A landscape with many valleys, sampled at points; each row gives a point and its height.
A ball rolls from a point to the lowest of its 2 nearest points, and stops where none of them is lower. Distance is the straight distance between rows; heights are no part of it.
vipiz: [125 132 116 145 134 139 146 118 120 110 166 137 103 172 136 114 135 121
 109 156 176]  height 5.91
buge: [175 117  98 164 130 167 124 169 105 135 105 121 112 120  96 108 122 133
 108  94 150]  height 4.96
sopin: [113 132 107 131 161 148 138 125 139 133 142 117 139 108 209 109 130 162
 147 122 124]  height 4.70
buzu: [115 152 139 117  98 146 104 177 178 105 137  82 133 134  75 153 126 102
 178 125 138]  height 6.72
filed: [ 99  72  95 125 125 116 168  99  94 146  93 159 151  84 222   6  98 156
 105 134  38]  height 6.62
sosi: [104 131 139 148  91 158 115 175 140 142 107 155  82 145  88 170 112 102
 122 110 170]  height 4.00
fep: [122 151 139 121  63 146  78 183 138 119 107  93 117 118  47 159 119  98
 168 100 165]  height 6.42
miba: [105 117 125 114 167  75 125  86 155 145 149 163 137 141 164  54 140 127
 129 132 103]  height 6.17
Niror: [146 103 103  82 165 127 169 123 136 112 172 129 151 100 136 101 160 151
 140 134 113]  height 6.08
Kise: [122 105  91 115 113 136 161 134 123 123 133 102 114 106 156 195 139 115
 123 112 160]  height 6.71
zago: [155 137 163  82 125 129 103 134 149 176 137 104  65 126  91 219 129 116
 148 180 156]  height 3.65
zilu: [124 124 163 125 108 150 107 149 156 145 107 152 103 131  70 219 111  97
 136 135 146]  height 4.37
semid: [153 138 152 116 165 114 115 131 136 135 135 123  88 134  87 187 155  95
 149 177 132]  height 3.94
mifov: [144 141 100 125  98 105 126 120 135 140 125  72 106 170 103 163 143 101
 116 103 159]  height 6.45
Mav: [137 105 138 104 111 141 153 130 133 142 156 147 125 121 138  95 150  95
 124  88 151]  height 5.47
virar: [121  70  56  87 180 103 178 127 109 116 153 124 142 126 162  90 160 151
 106 123 109]  height 6.23
Gamu: [113 160 164  94  23 133  76 170 119 157 109  76  31 141  77 212  73 129
 145 182 168]  height 3.06
sases: [127 147 158 151  79 164  83 195 116 135 112 139  75 172  45 169 110  89
 135 143 151]  height 4.43
Zas: [134 108 128 118 111 119 140 118 151 165 112 151 129 127 105 185 115 142
 112  88 170]  height 3.85
Toru: [122  88  62 122 161  88 156 107 103 150 122 132  96 157 147 148 152 144
  97 119 166]  height 2.97
mana: [ 96  81 105  94 154 117 126 107 127 109 160 107 104 117 156 181 175 181
 126 146 180]  height 6.30
Taga: [104  98 149 150 115 149 155 106 153 128 130 184 171 115 163  42  77 146
  90 156  65]  height 4.92
Zenot: [139 135 157 128 165  80  97  81 122 143 152 128 109 150 118 142 158 150
 125 151 162]  height 5.46
Poge: [170 137 115 128  68 154  76 161 108 142 124  60  68 120  91 169 107 115
 134 133 174]  height 5.87
Sokup: [150 148 164 136 162  96 129 106 124 110 118 138 177 105 113 103 154 108
 120 115  64]  height 4.28
Ripez: [147 149 179 129  92 134  52 163 118 135 112 101  62 156  45 190 129  98
 144 141 125]  height 4.79
Kaput: [126 126 155 143 144 135  83 147 160 126 135 122  93 118 101 158 154 140
 152 107 116]  height 5.34
nep: [ 80  95 140 114 211  87 145 106 166  90 113 140 156 103 144 138 148 150
 156 171  47]  height 5.26
kilet: [109 102 119 119 159 113 156 104 136 120 117 144 183  32 175  91 123 118
 113 126  94]  height 6.59
vor: [110 170 136 152 122 117 123 134 149  94  97 150 150 181  69 132 105  90
 142 149 112]  height 7.28
vak: [118 100  85 124 183  78 140 117 152 140 147 104 127 147 123 144 164 164
  83 137 161]  height 3.46
Noli: [111  97 112 150 143 116 120  69 128 132 145 137 173 137 209 100 127 125
  99 128  73]  height 6.21
neloz: [177 126 121 114  94 115  72 142 119 151 110  59  54 134  50 192 109  89
 110 168 174]  height 6.04
Vipu: [113 102 115 108 132  87 127 103 149 107 139  63 131 107 130 191 166 107
 112 117 166]  height 6.58
bak: [ 91  57 110 122 162 101 136  96  95 146 125 173 145  77 201  31 134 177
  64 147  26]  height 6.67
Dibut: [ 74  58  97 130 176  98 122 101 106 134 138 160 135 118 204  61 156 187
  67 131  81]  height 6.75
fikul: [142 152 158 155 178  91 107 107 167 138 115 116 172 150  84 162 120 131
 114 149 116]  height 4.81
zuk: [106 102 124 146 135 153 143 106 110 118 176 139 123 142 175 114 140 177
  87 131 177]  height 5.55
Zusun: [148 162 137 137 116 139 158 123 118 144 143 168 158 172 143  65 113 101
 111 108 112]  height 5.54
Zis: [ 97 117 129 153 138 131 139 134 138  90 125 137 137  72 168  35 132 152
 123 126  43]  height 5.67
sebig: [131 123 139 148 126 145 135 149 148 170 113 185 127 131  96 137 104 120
 104  98 148]  height 3.47
Mis: [ 89 118 108 144 103  83 144  96 133 127  82 136 156  96 190   5  85 144
 106 147  41]  height 6.57
tel: [102 162 129 157  94 188 139 157 107 125 123 163 132 146 164  79  95  79
 143 126 152]  height 6.85
Gik: [108 149 180 107 152  65 127  88 143 118 119 125 151 112 127 163 174 122
 152  96 120]  height 3.26
fazom: [161 189 144 131 127 118 113 168 133 147 101 112 106 133  47 164 123 148
 144 155 157]  height 1.87
tokup: [148 120 133  72 143 116 155 135 141 142 164 134 111 123 116 129 165 146
 141 120 146]  height 5.86
Vuso: [111 124 127 117 160  80 116  79 123 151 152 150 129 148 160  99 159 158
 127 116 161]  height 5.83
sipul: [118  91  67 105 155 105 186 102 123 134 126 157 153 137 182  47 114 137
 119 125  90]  height 6.39
bek: [137 142 140 110  26 140  85 171 123 145 110  71 104 139  57 180  94  91
 133 124 193]  height 6.12
vutov: [113 150 104 150 124 146 152 154 118  77  98 154 122 153 105 120 109  76
 145 140 113]  height 7.03
Fevo: [ 82 106  70 152 140  79 158  95 129 119 105 137 156 124 205  35 109 118
  97 139  72]  height 6.50
mifo: [187 148 113 107  82 161 132 147  87 143 114  95  98 149  92 208  99 160
 140 156 142]  height 4.35
duf: [168 164  92 137 131 156 133 131 105 155 117 122 140 140 148 137  92 142
 159 121 168]  height 3.93
Kade: [172 127 132  99  77 148 136 126 112 177 107 134 114 149 114 221  99 151
 129 111 160]  height 4.16
bem: [139 108 134 133  99 176 141 127 100 128 115 161 141 118 126 129  91 190
 145  93 165]  height 6.49
geba: [148 116 117 126 190  99 137 136 174 138 143  89 123 132  86 137 163 139
 110 140 123]  height 3.82
sozo: [142 200 146 154 107 144 107 186 125 132  96 113 145 132  75 135 101 108
 135 142 163]  height 2.60
nakis: [ 98  84 134  97 203 106 145 111 180 111 150 140 139 100 136 167 162 133
 124 160  92]  height 5.13
tiz: [118 191 160 133 139 125 133 164 152 124 148 126 110 139 131 127 160  76
 143 139 114]  height 5.59
luvin: [148 149 142  89  69 149  84 148 140 180 128 106  56 155  88 204  90 105
 176 180 167]  height 3.37
bani: [ 81 159 126 159 119 142 153 116 132 104 116 161 157 124 186  86  92  95
 141 142 113]  height 6.52
bimon: [145 159 139 156 119 147  95 124 100 104 130 111 140 116 145 122 147  90
 146  92 100]  height 4.15
sal: [ 97 145 145 142 165 117 147 133 185 131 138 144 130 146 148 143 138 102
 138 146  95]  height 5.19
lupag: [ 71  84 124 139 176 102 140  81 150  89 124 161 159  91 177  99 125 150
 117 155  48]  height 5.37
vaz: [115 143 117  93 120 126 138 130 183 105 149  90 144 140 106 145 127 140
 181 145 153]  height 6.97
gud: [155 133 121 114 169 124 143 109 121 128 130 133 135 119 136 187 141 103
 137 154 113]  height 4.23
Gabi: [113 175 141 169  99 192 120 194 130 127 119 153 159 170 143  71  79  90
 141 127  99]  height 7.19
Gami: [149 116 134  78 109 137 141 138 136 148 173  88 106 132 131 159 155 167
 116 134 179]  height 6.09
zunik: [139 135 150 142 159 138  93 125 155 140 160 141 117 146 127  98 155 167
 137 119 100]  height 5.65
sipe: [124  86 129 133 129 175 178 124 113 117 171 149 145 133 198  74 133 163
  85 124 131]  height 5.25
Rera: [169 144 122 106 100  80  89 124 128 165 110  65  86 149  63 190 130 106
 140 125 162]  height 6.22
Vuraf: [133 152 218 101 154  81 113 111 148 128 118 128 131 128  73 179 165 104
 168 123 118]  height 2.33
Ludeb: [151 154 153 112 150  94 124  78 134 149 131 140 155 163 106 173 130 159
 143 136 141]  height 5.11
burev: [156 156 130  90  86 141 114 165 130 166 126 125  84 159  77 157 108  99
 183 137 157]  height 3.87
kita: [131 172 123 159 122 175 124 173 145 139 110 137 152 114 121 106  91 145
 148 118 168]  height 3.38
Med: [103  57 102 103 160 117 146  94  98 108 155 144 172  64 190  70 143 123
  90 142 114]  height 6.66
gukos: [125 135 143 124 109  91 135 122 155 105 122  87 144 117  75 159 145  84
 117 108 155]  height 6.70
vator: [165 119  83 115 128 144 105 116  76 128 131  86  91 120 145 149 142 141
 145 125 161]  height 4.22
Sogu: [118 125  99 180 143 123 125 126 149 109  97 138 133 137 103 106 112 142
 120 107 116]  height 4.24
nute: [136 120 122 146 118 131 135  93  99 127 133 144 154 165 180  90 126 110
 111  90 101]  height 5.99
vifil: [106  86 135 133 120 147 194 101 113 126 137 172 162 101 212  51 107 154
  77 135 100]  height 5.06
nonu: [136 188 189 114 127 114 139 160 133 120 106 124 132 109  60 174 151 116
 140 132 130]  height 1.01
lusef: [126 127 140 128 192  60 135  97 117 114 109 136 178  87 141 112 163 151
  87 124  78]  height 3.98
dula: [105 108 146 154 136 142 134 117 172 118 137 157 173 102 151  78 105 160
  99 125 106]  height 4.78
tulin: [152 140 171 136 109 180 110 130 109 133 142 145 136 117 118 164 113 163
 138 137 169]  height 6.28
Dar: [129 184 129 130  76 141 160 134 104 110 123 125 135 166 156 148 128 118
 149  93 144]  height 4.20
Nebo: [119 129 134 171 158 115 107 101 177 109 128 126 175 138 126 119 119 142
  93 127 118]  height 4.54
gude: [116 174 152 166 139  95  97 124 158 101 103 103 118 183  73 166 134  80
 145 142 123]  height 7.49
bina: [187 117  98 125  99 158 143 157  58 139 115  99  84 131 123 117 129 129
 124  98 191]  height 4.58
Zeduz: [173 150 117 104 121 141 150 116 101 107 124 108 143 123  97 195 116 131
 141 163 141]  height 4.48
Fil: [128 168 154 128 107 166 147 153 135 112 158 126 125 155 116 142 130  87
 118 165 155]  height 6.02
zipuz: [110 125  98 140 115 145 178 155 133  92 124 127 115 126 141 140 141 104
 129 110 112]  height 6.83
Kopo: [ 85  93 106 159 166 112 110 107 138  76 135 124 132  98 164  82 145 138
 116 123  81]  height 5.51
rulu: [ 86 145 136 157 126 112 141 101 146 126 114 157 163 120 216  98 108  94
 109 136  46]  height 6.33
lebu: [152 150 171 154 125 174 112 141 105 125 144 174 127 136 128 107 128 159
 133 120 110]  height 6.00
timiz: [196 140 116 144  96 169 108 175 108 172 126 107 121 154  66 132  96 119
 111 119 172]  height 5.33
nube: [127 104  92 136 198  82 135 112 112 151 109 147 140  96 161  93 147 146
  84 114  98]  height 3.76
noko: [145 102  99 164 158 139 102  98 102 111 124 128 117 121 138 132 136 134
 123 127 133]  height 3.83
Lev: [123 163 187 133 121 128 103 119 142 100 135 130 174 104 128 102 140  86
 151 110  87]  height 4.76
Tar: [158 139 129 155  87 183 117 154  62 116 108 133 125 138 138 118 115 106
 154  79 116]  height 3.40
mik: [150 131  93 138 144 165 140 132 109 133 130 114 145 125 169  68 105 152
 152 118 152]  height 4.36
Moroz: [120  89  79 134 179 100 131 101  80 122 112 140 120 104 152 131 153 162
 109 116 144]  height 3.43
lum: [187 120 106 118  50 180  98 177  86 181 107  95  82 163  82 152  80 112
 131 130 187]  height 5.62
Fuda: [139 105 155 144 108 124  56 124 128 129 124 105  57 144  63 190 145 150
 143 117 132]  height 5.07
momod: [113  93 114  97 129  97 111 112 110 124 145  67  82 100 120 206 171 173
 101 130 176]  height 6.43
Rul: [121 178 149 134  77 135 154 124 110  97 133 150 178 162 128 105 114  98
 132 114 121]  height 4.89
mez: [139  70 109 136 129 168 153 129  93 140 121 142 120 113 165 133 129 193
 123  75 174]  height 6.65
bisut: [105  62 135  87 172  95 133  83 122 116 171 144 192  87 162  88 162 159
  89 139  85]  height 6.74
lin: [154 144 156 147  94 200 116 188 116 115 135 161 126 152  71 121 108 145
 145 135 121]  height 6.32
Ker: [135 149 129 142  71 183  84 146  77 116 107 126 111 141 116 148  99  92
 188 114 155]  height 2.41
rudu: [104 134 137 111 140 114 143 127 153 126 150 150 116 109 144  52 152 111
 148  97 118]  height 5.92
sus: [122 184 136 133  80 134 112 121  87 106 104 136 139 147 103 167 105 111
 172 117 150]  height 3.41
togem: [110 121 102 107 130 107 187 107 131 118 110 164 179  88 168  55  95 111
 143 130  84]  height 6.51
Zov: [ 98 118 143 126 156  73 151 124 157  90 128 123 151  67 144  47 158 172
 104 119  47]  height 5.77
rud: [ 87 123 114 117 191 122 148 128 184 130 160 124 145 104 190 120 146 142
 140 155 108]  height 4.93
mumot: [146 120 117  96  83 146 121 145 135 161 156 119 100 163 124 116 130  92
 162  93 160]  height 4.77

For each start below, name the point where the ball stops.
Zis -> nonu
bani -> Ker
Fil -> nonu
zuk -> Toru
Vuso -> Toru
lum -> Toru
